The views of a scene show one set of named points, each view turned or mirrored, shifted and resized as a whole, with a little noise and some points left out.

Scene 1
View 1
(13): [ 16   6  19  12  20  14  -4   4 -16 -19  -9   4 -35  11  13   4  31   8
 -28  -4   5  -1]
(11): [ 13 -13   6  38   0  13 -15 -25 -18 -11 -22  -7 -22  21  14 -18  -2 -27
   4  16 -24  45]
(176): [  7  23  18  10  30   2  11  -4 -15 -24  -6  24 -29   0   1  16  41  23
 -33  -8  23 -32]
(76): [  7   1  -5  39  11  -2  -2 -44 -18 -17 -26   4 -20  13  -1 -24   4 -20
   5  25 -17  31]
(206): [ 17   4  24  27   3  15  -4  -7 -15 -10  -4   5 -19  14   7  14   5  -9
  -9  -9  -5  12]
(196): [ 11   0   5  25  16   6  -5 -20 -18 -18 -21   4 -28  12   9 -13  19  -7
 -13  13  -8  19]
(198): [ 15  -5   6  12  22  15 -14  -1 -21 -25 -23  -5 -45  14  23 -22  38   4
 -32  14   0  16]
(67): [ 11   6  17  22  15  10   1 -10 -16 -18  -9   8 -27   8   6   6  18  -2
 -16  -1   1   3]
(102): [ 18  18  50  10   5  23  10  21  -8  -5  21  14 -17   5   4  60  11   9
 -21 -36  12 -22]
(91): [  8  13  19  42  -2   3  10 -36 -14  -8  -5  13   2  11 -10  19 -14 -23
  16  -4 -15  13]
(6): [  8  13  14  24  18   3   5 -19 -15 -17 -10  15 -22   6   1  10  17  -1
 -12   1   2  -2]
(10): [  0  18   4  33  22  -6  13 -38 -18 -20 -17  21 -13   6 -10  -1  16  -4
  -4  13   2  -4]
View 2
(13): [ -2  14 -17  -9  -8  22  -5 -23 -18   3 -29  -4  14   8   6  -8   4  22
  -9  13   7  -3]
(198): [ -2   6   6  -8   0  48  -1 -31 -14   0 -26 -10   9  13  12  -4  -8  17
  -3  19  11   8]
(176): [  1  10 -35  10   4   9  -5 -15 -23  14 -31   5  18   1  -3 -18  29  30
 -20  15  -3  -4]
(102): [  2  28 -55 -19 -22  -8  -7 -16 -29   8 -34   7  25   3   3 -15  16  26
 -10   2  -3 -22]
(91): [ 15  -3  -7 -17 -31 -20   0  23 -14   6   1   5  20  27  23  16   1   4
  14  -6   3 -19]
(11): [  9  -5  23 -26 -27  22   2  -3 -10  -6  -2  -9  11  32  29  19 -24   2
  19   3  12  -3]
(76): [ 11 -15  24  -7 -12  17   2  11  -8   3   4  -3  10  29  24  17  -8   4
  14   9  11   1]
(206): [  5   9 -15 -22 -24   5  -2  -8 -18   1 -17   1  19  18  17   2  -3  12
   6   6   4 -12]
(10): [ 10 -13   1   9   0   1   1  14 -13  13  -4   4  11  20  11   7  15  14
  -1   9   1  -5]
(196): [  5  -3  10 -11  -9  24   0  -7 -12   2 -11  -7  10  22  17   4  -6  13
   5  10   9   0]
(67): [  6  11 -22 -16 -20   4  -4  -8 -22   4 -21   4  19  15  12  -4   3  16
  -1   8   2 -12]
View 3
(11): [-17  -5  -8   2  -6  35   6  10  -1  18  -4 -15  -7  -4  13   3 -13 -13
  -2  25   3   6]
(91): [-10 -13   5   2  -8  31  -7  12   8   6 -10   6   4   6  -2  10 -35 -11
 -10   0  10   8]
(13): [  0  13 -12   6  -2  17 -15  -9   8  -2  -1  -9  25   6  -1   4   5  -7
  13  12   4  -9]
(176): [ 14  12  -8   6   0   4 -29  -9  17 -12  -4  -2  37   8 -15   5   4 -11
  14   2   7 -12]
(102): [ -5  18  -4   6  -8  20 -19 -13  19 -12   0   6  37  22 -10  14 -15  10
  12  -9  12 -15]
(10): [ 11 -12  -4   4  -3  12 -17   8   9   1 -10  -3  10  -6  -9   2 -12 -22
  -1   7   3   5]
(196): [ -4   0 -10   5  -1  20  -6   2   3   9  -5 -14   7  -4   4   2  -2 -16
   4  20   1   0]
(206): [-12  -2  -3   4  -7  29  -6   2   7   7  -4  -2   8   5   3   7 -19  -7
  -1  10   5   0]
(6): [  4   0  -6   5  -3  17 -15   2  11   0  -5  -4  19   3  -5   6  -9 -11
   5   6   4  -2]
(67): [ -6   6  -4   5  -6  24 -10  -3  10   1  -2  -2  20  10  -3   7 -13  -3
   5   4   6  -4]
(76): [ -4 -15  -7   4  -3  23  -3  13  -1  14  -9 -12  -7 -11   5   0 -13 -24
  -4  22   0  10]
View 4
(76): [  5  14  -8   0  -2 -33 -37 -13   8 -31  -4   6  15   0  20 -15  30  -5
  19   9  27   5]
(196): [  4  10  -9   7  -1 -25 -28 -13  10  -9   5  14  11   9  18 -13  25 -14
   9  20   7  -5]
(10): [  4   5   3   1   1 -19 -26  -6   7  -3   1  11  26  -2  17 -13   6 -17
  -7   4   0  -7]
(11): [  1  15 -25   0 -13 -30 -39 -18  14 -22   6   0   0   4  29 -13  40  -2
  28  29  20   3]
(13): [  2   1  -6  12  -4 -11 -16 -12  11  16  15  15  17   9  17  -8  10 -21
 -10  27 -21 -18]
(67): [ -4   0 -17  -3 -15 -10 -24  -7  12   9  13  -1  18  -5  29  -6   6 -11
  -6  17 -16  -9]
(206): [ -4   5 -21  -3 -18 -13 -27  -8  12   4  14  -5  11  -3  31  -8  13  -9
   3  22 -10  -4]
(102): [ -9  -8 -16  -6 -23   5 -10  -4  14  34  21  -6  22  -8  31   0 -13 -16
 -24  17 -41 -16]
(6): [  1   1  -6   0  -7 -17 -22  -7  10   2   8   7  22  -3  22 -10   6 -15
  -6   8  -7  -8]
(176): [  4  -7  10   9   2  -7 -11  -2   7  22  10  18  33   3  11  -8 -13 -28
 -32   6 -30 -20]
(198): [  9   8  -8  22   7 -21 -23 -19   9   0  12  28   8  22   9 -13  31 -26
   3  40  -8 -18]
View 5
(198): [  5  18 -37 -40 -35  45  12 -12   1 -42 -29 -27  -9 -15 -23 -28 -53  -6
 -26  -1   8 -35]
(6): [-23   9 -14 -16  -2  17  10  -1   4 -42  -5 -15 -15   4  -8 -17 -20  -9
  -1 -10   1  -9]
(13): [ -4  24 -21 -24 -30  31  -2  -1   2 -42 -10 -19  -9 -13 -16 -18 -17  -7
 -16  -2   5 -11]
(206): [-23  -5 -13 -31  -5  28  13   3  -3 -45  -9 -16 -25 -20 -18  -5  -7   5
   5 -17   8   2]
(102): [-12  29   7  -8 -27  21 -22  18  -2 -42  20 -13  -6 -19  -7  -3  35   3
  -5  -4 -10  28]
(196): [-18  -1 -32 -33  -4  31  24 -13   0 -43 -22 -18 -19  -7 -18 -17 -45  -4
  -2 -16  10 -28]
(10): [-33   2 -24 -15  19   6  20 -12   9 -39  -6  -2 -15  23   3 -26 -36 -18
   7 -17   2 -20]
(11): [-24 -39 -36 -59   8  47  47 -13 -13 -50 -40 -32 -40 -41 -33   1 -52  20
  11 -23  28 -26]
(91): [-39 -21 -11 -28  22  16  27  -2  -2 -47  -7 -10 -32  -6 -10  -5 -12   3
  22 -25  10   0]
(67): [-22   3 -10 -24  -8  23   7   3   1 -43  -2 -14 -17 -12 -12  -7  -3   2
   0 -12   0   5]
(76): [-33 -26 -35 -40  26  20  46 -22  -1 -46 -30 -14 -30   2 -13 -18 -61  -5
  14 -23  18 -34]
View 6
(206): [-36  -1  15 -31 -16  -2  -7   5 -14  -6   4  25 -14 -19  -4   9  -1 -40
   7  13  -3   3]
(76): [-42  13 -17 -18 -11  14   7   3  27 -20  17  49   0 -25  12  20   1 -28
 -17 -15  16  -2]
(102): [-14 -16  32 -43 -25  -7 -20  -2 -42  13  -4  11 -11 -14 -17  -8   2 -36
  27  42 -25  23]
(198): [-31  15   4  -8  23  14   5  -5   7  -9  -8  29 -14 -19  -9 -32  15 -16
   0 -10 -18  -6]
(176): [  4 -10  14 -28 -16  18 -11 -20 -15  14  -3  28   7 -12 -19 -27  13 -13
  17  33 -32  27]
(196): [-37  10  -1 -20   1  13   0   0  13 -12   4  35  -6 -20   2  -2   7 -25
  -3  -7   0  -3]
(10): [-15   1 -10 -23 -25  22  -2  -9  12  -5  16  45  12 -17   5  10   3 -21
  -5  12  -1  20]
(91): [-40  -5  -1 -36 -39  -2  -5  10  -5 -12  24  39  -2 -22  10  42  -9 -47
  -4  15  15  11]
(6): [-21  -1   3 -28 -16  10  -4  -5  -4   0   4  34  -1 -17  -3   1   6 -24
   3  14  -7  14]
(11): [-61  16  -2 -20   1  -1   6  13  13 -25  11  35 -17 -28  10  22   0 -40
 -12 -17  15 -19]

Which points are out of place in each view (at most two, in the order of its rows)? Write none if all are in place.
view 1: (67), (102)
view 2: none
view 3: (206)
view 4: (10)
view 5: (11), (91)
view 6: none
